Points, in no order, along strands that fork, close into loops and pass close to each other.
(in the rows, 128 means zero)
Two points are linked if the straight distance between their rows is under 132. Some points are linked to none.
K920: [181 147 149 190 137 156 185 165 160  75 104 120  94  65  57 131 173  91
 159  90 132  87 122 125 135 152 131 135  42 146]
K504: [144 142 152 116  78  99 127  96 109 105 146 135  93  77  93 185 127  71
  69 196 130  66 116 107 107 138 144 148 113 156]
K840: [113 124 155 154 144 133 136 139 107 114  88 117 152 130 132 135 152 117
 157  83 137 118 122 124 137 129 156 107  95 164]
K815: [128 141 106 155 107 181 178 162 127 127 140 114 133  65 132 107 162 145
 152 110 143  64 118 138 145 140  93 131  89  93]
K770: [ 95 120 120 149 141 127 152 211  80  99  86 116 228 106 135 111 106 194
 150 125 121 112 144 131  87 142 133 115 117 113]
K367: [135 127 173 134 139 112 121 149  67 108  68 105 155 150 139 147 135 129
 149  96 155 139 125 100 131 121 170 102 120 166]
K135: [162  87 121 154 150 103 112 190 163 171 138 154  94 153 163 109 128  60
 145 184 107 165 170 113 135 160 129  44 138 164]
K20: [122 130 131 133 105 127 120 131 122 168 203 145 126 120 144 129 116 116
 154 129 184 103 123  93 161 116 136 132 146 103]
K571: [107 131 123 147 105  92 138 137 189 181 161 118 185 119 145 127  83 144
 177  77 147  96 140 111 173 113 168 106 138 109]
K99: [166 123 164 108 125 108 109 161  52 136  91 103 148 174 155 146 117 133
 154 125 181 148 102  97 133 107 165 103 134 136]
K514: [175  69  90 132 163 115 121 160 140 177 134 128 104 201 172 119 137  63
 132 197 113 184 112 161 117 160 135  50 147 141]
K745: [106 124 149 126 108 120  97 109 140 117  64 118 124 156 141 143 130 152
  68 118  75 204 170 112 148 159 125  85 146 156]
K551: [113 128 148 154  44 154 156 105 133 109  82  79 137 116 149 179 119 195
  75  80 119 151 127 134 132 154 145 133  74 131]
K125: [157  73  88 115 172 128 104 125 123 167 137 131 115 216 162 123 133  90
 125 164 117 197  86 167 123 129 136  85 148 139]
K695: [145 148 119 100 132  99 141  80 193 133 130 132 128 127  79 145  98 102
 183 125 110  95 117 105 144  70 154 130 193 107]
K567: [122 168 194 126 149 114 107 126  80  82 113 141 124 131 120 134 116 165
  92 132 142 168 141 111  83  86 132 205 154 142]
K447: [157 127 114 111 127 158 104 140 105 145 122 126  85 151 159  98 147 170
  91 215 148 135 123 151 111 139  53 134 146  97]
K244: [117  84 106 101 144  89  86 125 118 151 181 158 127 131 108 114 123  79
 109 188 121 130 157 132  83 177 124  99 125 150]
K471: [146 142 105  87 152 102 143  86 158 123  97 125 136 120  64 146 116  98
 167 137 103  76  99 135 116  76 144 150 168 110]
K637: [105 127 146 146  79 142 162  90 156 110 148 103 164 100  80 181 115 157
 142  81 151 105  90 145 126 125 169 158  95 126]
K343: [ 92 140 140 121 103 103 135  84 161 117 132 124 170 109  87 173  93 142
 113 105 117 118 123 119 113 122 169 165 151 113]
K160: [100 103 102 139 148  92 111 134 147 156 210 166 152 103 126 110 100  88
 142 174 137  74 150 117 100 170 132 104 115 152]
K336: [159 125 135 132 108  79 118 123 134 157 143 157  98 124 115 152 140  42
 136 174 144  87 123 109 161 122 157  95 126 174]
K416: [169 142 125 133 132 152 162 150 117  79  50  98 104  84  93 126 176 128
 116 120 122  76  97 140 112 139  86 149  72  95]
K759: [ 78 123 135 130 170 120  91 133  74  98 125 144 171 161 144 114 122 187
  91 131 136 151 119 154  83 130 118 168 120 143]
K598: [122 141 158 129  85 136 148  79 127  83 137 120  97  75  97 182 121 109
  78 140 109  98 127 118 104 129 138 175 109 141]
K56: [154  87  96 122 176 143 101  98 126 122 167 144  67 203 164  88 166  82
 146 130 122 218 119 165 137 146 118  82 145 154]
K768: [106 144 146 147  83 147 110  90 122 102  66 115 111 144 162 146 147 163
  66 120 108 177 151 125 158 186 117  96 107 166]
K429: [117 153 116 146 127 153 151 147 130 142 215 140 144  89 144 104 113 141
 183 106 175  74 137 104 155 114 132 156 147  96]
K129: [ 79 146 157 131 128  99 129 117 138  89 117 135 174 104  91 153  79 161
 103 106 103 149 148 115  85 122 158 186 152 117]
K838: [118 131  91 170 140  98 130 147 199 157 165 151 125  81 132 100 119  74
 164 151 126  41 143 135 131 157 127 108  83 162]
K816: [138 146  96 155 145 171 164 156 129 147 182 128 124  92 156  79 144 120
 194 103 161  57 115 131 164 107 111 142 111 104]
K698: [108 121  80 124  96 145 132 161 113 172 116 109 181 139 171 108 121 193
 123 137 137 110 123 139 162 143 101  86 129  80]
K964: [ 74 151 176 138 149  95 103 116 107  73 154 161 153 118 102 150  95 155
  95 106 134 156 143 104  84 139 169 199 152 143]
K644: [135 121  88 133 164 139 136 133 146 159 104 144 109 150 155  92 153  91
 157 114 117 112 104 146 165 113 106  94 110 130]
K979: [129  87 115 105 135 119  69 124 107 122 169 138 109 149 144  80 137 163
  84 176 127 189 174 155  78 189  89 118 140 115]
K628: [ 87 113 131 128 119  99  99  87 158 156 175 149 128 162 144 129 137 108
 123  79 138 175 140 124 177 141 164 107 130 158]
K380: [144 132 122  95 171 124 136 138 125 122  71 128 132 126  91 121 115 106
 157 132  93 115 120 131 109  73 118 144 161 104]
K134: [ 93 131 109  86 144 115 103  91 143 128 153 146 139 136 115 114 108 162
 101 127 113 152 125 161 100 102  98 196 158  92]
K876: [115 124 106 113 218 152 129 113 133 103 111 157 113 132 100  95 138  92
 154 115  78 129 125 139 110  96 107 158 155 131]
K664: [166 134 139  93  78 104 131 179  91 163  66  72 164 116 127 150 108 153
 112 156 135  98 139  97 113 148 135 100 117 113]
K268: [151 151 173 148 121 109 126 103 115 112 157 144  93 113 115 154 150  61
 159 126 168  96 123  91 173 104 181 124 136 188]
K654: [117 132 107 113 136 101 131  93 113 134 152 132 164 135  83 159 111 106
 143 164 162  35  69 143  90 113 167 149 120 134]
K564: [ 92 114  87  95 192 140 113 101 141 113 148 160 136 132 106  90 117 125
 143 126  83 140 133 159  96 109  95 173 158 106]
K494: [115 125 114 123  82 112 149 161 152 180 132 104 196 106 141 133  96 159
 151  96 133  97 143 116 159 127 141 102 132  83]
K906: [ 95 125 106 152 107 151 138 187  86 118 120 114 208  97 158 121 124 208
 113 136 135  97 142 136 119 162 110 110 103 100]
K113: [112 140  85 118  89 139 123  91 181 180 170 148  85 153 175  99 170  91
 154  88 143 145 120 157 199 132 107  96 110 143]
K364: [175 128 148  87  66  97 119 182  74 179 101  77 157 141 146 158 108 148
 136 153 186 113 124  86 139 135 150  93 127 110]
K408: [148 131 126 122 158  85 123  95 185 151 154 146 130 167 108 142  83  94
 187 123 120 133 117 108 148  69 179 112 194 127]
K431: [156 112 102 112 139 158  88 133 103 121 147 136  67 138 152  74 158 150
  90 217 136 161 160 156  95 187  50 116 138 105]
K830: [146 121 117 148 198 146 142 136  97 126 112 138 145 145 152  98 132 100
 185  91 132 112  86 129 132  96 138 123 108 147]
K709: [122 115 113 162 199 148 130 190 100 130 164 162 174 156 183  75  93 154
 170  95 126 182 142 101 132 122 138 108 159 118]
K73: [133 119 106 100 167 127 132 186 131 141  96 134 141 151 118 103  80 141
 155 150  91 167 135 136  95  83 101 130 196  72]
K293: [134 100 130 144 153 140 106 173 125 148 155 149 102 158 159 100 132 110
 136 154 128 181 170 102 136 163 117  72 153 136]
K667: [113 134 142  91 109 119 109  66 151 135 114 117 108 163 115 150 133 130
 108  90 111 167 105 147 172  72 140 149 162 120]
K845: [125 141 104 188 101 116 157 167 213 147 142 143 125  58 118 117 134  84
 149 137 122  46 141 145 139 176 125 104  52 155]
K657: [118 148 159 110 108 138 125  68 128 105 111 109 105 130 108 159 155 117
 123  85 126 138 104 135 157  84 144 163 136 137]
K418: [122 140 136 120 122 125 108  92 134 141 226 158  94 129 118 135 119 106
 144 135 175 127 125  91 154 113 147 157 181 108]
K172: [100 135 154 161  95 160 140 110 121 102  79 106 129 123 135 148 164 143
 111  79 121 148 129 128 155 154 141 111  95 159]
K263: [130  93  87  98 175 111 132 148 160 165 148 136 143 185 121 118  75 115
 154 147  96 178 108 157 104  82 129 132 199  67]
K62: [122 121 132 131 163 165 100 144  95 116 135 141  97 168 158  99 143 144
 124 136 135 188 144 115 140 142 104 112 160 126]
K946: [141 116 104 129 151 126 123 145 145 149  44 129 117 164 132 112 147 112
 128 130  79 147 129 134 157 130 113  63 134 133]
K520: [139 143 156 167 117 173 179 122 154  87 113 111 113  69  73 152 149 118
 156  75 112 110 129 127 131 136 143 146  86 144]
K572: [154 154 145 137  65 153 151 130  86 121  79  83 110 128 158 148 181 143
 145 103 201 106  88 122 177 159 130  99  71 141]
K78: [151 144 140 120  54 139 156  81 129 115  64  79  95 118 150 171 133 170
  59 120  99 125 122 140 127 121 116 153  84 131]
K43: [ 96 125 128 163  88 137 161 139 176 139 151 130 148  67 120 143 125 111
 122 119 107  87 164 114 132 175 132 102  87 143]
K97: [ 98 124 121 109 104 135 116 103 132 123 114 121 131 117 143 128 130 169
  56 143  96 132 144 149 103 157  90 147 104 128]
K642: [130 113 124 113 159  92 122 130 157 161 126 139 156 178 117 133  72 115
 166 103 112 167 118 120 139  78 168 112 185 104]
K204: [ 96 124 132 143 123  89 114 117 192 175 187 150 145 145 148 123  92 134
 154  70 141 154 148 104 184 124 171 107 160 119]
K909: [126 130 156 151 113 179 179 126 136  83 105  94 156  89  76 157 139 170
 179  57 132 133 111 146 128 122 146 158  86 127]
K71: [124 160 168 130 114 135 125  78 113 101 168 133  93 115 104 158 151  94
 128 106 157 122 120  99 158 105 159 162 148 154]
K579: [176 151 120 169 136 154 169 164 127  64  62 117  92  94  82 119 203  95
 116 112 135  79 105 132 133 162  99 129  44 117]
K186: [ 97 120 115 133 105 162 145 110 141  92 121 114 132  94 131 136 130 180
  53 142  85 109 128 174  76 160  82 163  68 128]
K903: [176 139 157 107 141 137 105 144  86 133 115 131  82 154 144 120 141 162
  86 220 155 146 122 139  86  94  73 163 151 111]
K7: [117 135 122  90 102 111 112  79 144 139 131 122 124 127 128 146 113 158
  54 147 102 137 136 149 102 111  98 179 129 117]
K794: [134 136 108 144 205 192 123 142  92 119 163 152  93 158 163  70 158 116
 153  99 133 157 138 118 148 134 109 124 146 158]
K46: [170 141 146  85  63 117 161 132 125 125  57  63 129  93 120 174 115 152
 102 122 108 108 131 115 116 123 123 139 105 105]
K287: [155 115 103 130 212 172 115 116 121 117 182 157  63 179 155  70 160  80
 161 104 114 196 132 140 144 127 111 107 151 163]
K171: [108  98 139 105 128  98  72 127 116 124 182 152 121 122 123 115 118 127
  80 162 125 178 182 118  86 177 117 134 145 124]
K915: [166 133 151 107  59  84 114 111 119 154 157 138  97 106  98 186 123  62
 102 199 151  94 125  90 149 120 157 117 156 144]
K190: [ 97 124 125 164 166 121 147 210 100 116 125 142 211 118 161  94  92 174
 173  82 130 144 164  98 128 128 154 111 145 115]
K569: [164 160 191 110 150 101 117 151  63 101  95 137 115 138 121 126 119 158
 101 193 151 148 138 116  57  68 107 190 152 139]
K348: [ 88 130 111 115  94 133 113  63 162 147 183 139 100 144 146 121 163 106
 130  73 145 157 125 142 187 140 126 130 122 143]
K634: [133 125 125 110 136 127 105 130 146 133  32 114 116 157 119 131 131 141
  86 148  59 171 154 133 139 137 104  82 154 132]
K995: [141 145 133 109 129 150 137 119  91 104 103 111 113  92 105 130 149 137
 112 152 143  64  90 154  89  98  93 188  99 108]
K558: [129 144 141 134  92 164 168 124 102  97 123  96 139  91 133 142 131 206
  83 141 136  87  99 176  74 117  91 191  64 111]

How many points has the smallest loop of links through each point below? Write none if it is on no loop.
K830 | 8
K408 | 7
K514 | 8
K551 | 9

A fork is a point with three links, a tip a point with one. Leave the first point through the second and follow the links. Name the first fork or tip that comes.
K71 / K418 | K815
K73 / K263 | K380
K770 / K906 | K113
K113 / K348 | K709
K447 / K431 | K43

A tip is a point with one link. Name the tips that can be reached along the links from each point below, in the order of the rows.
K903 | K43
K20 | K815, K598, K667
K698 | K113, K709
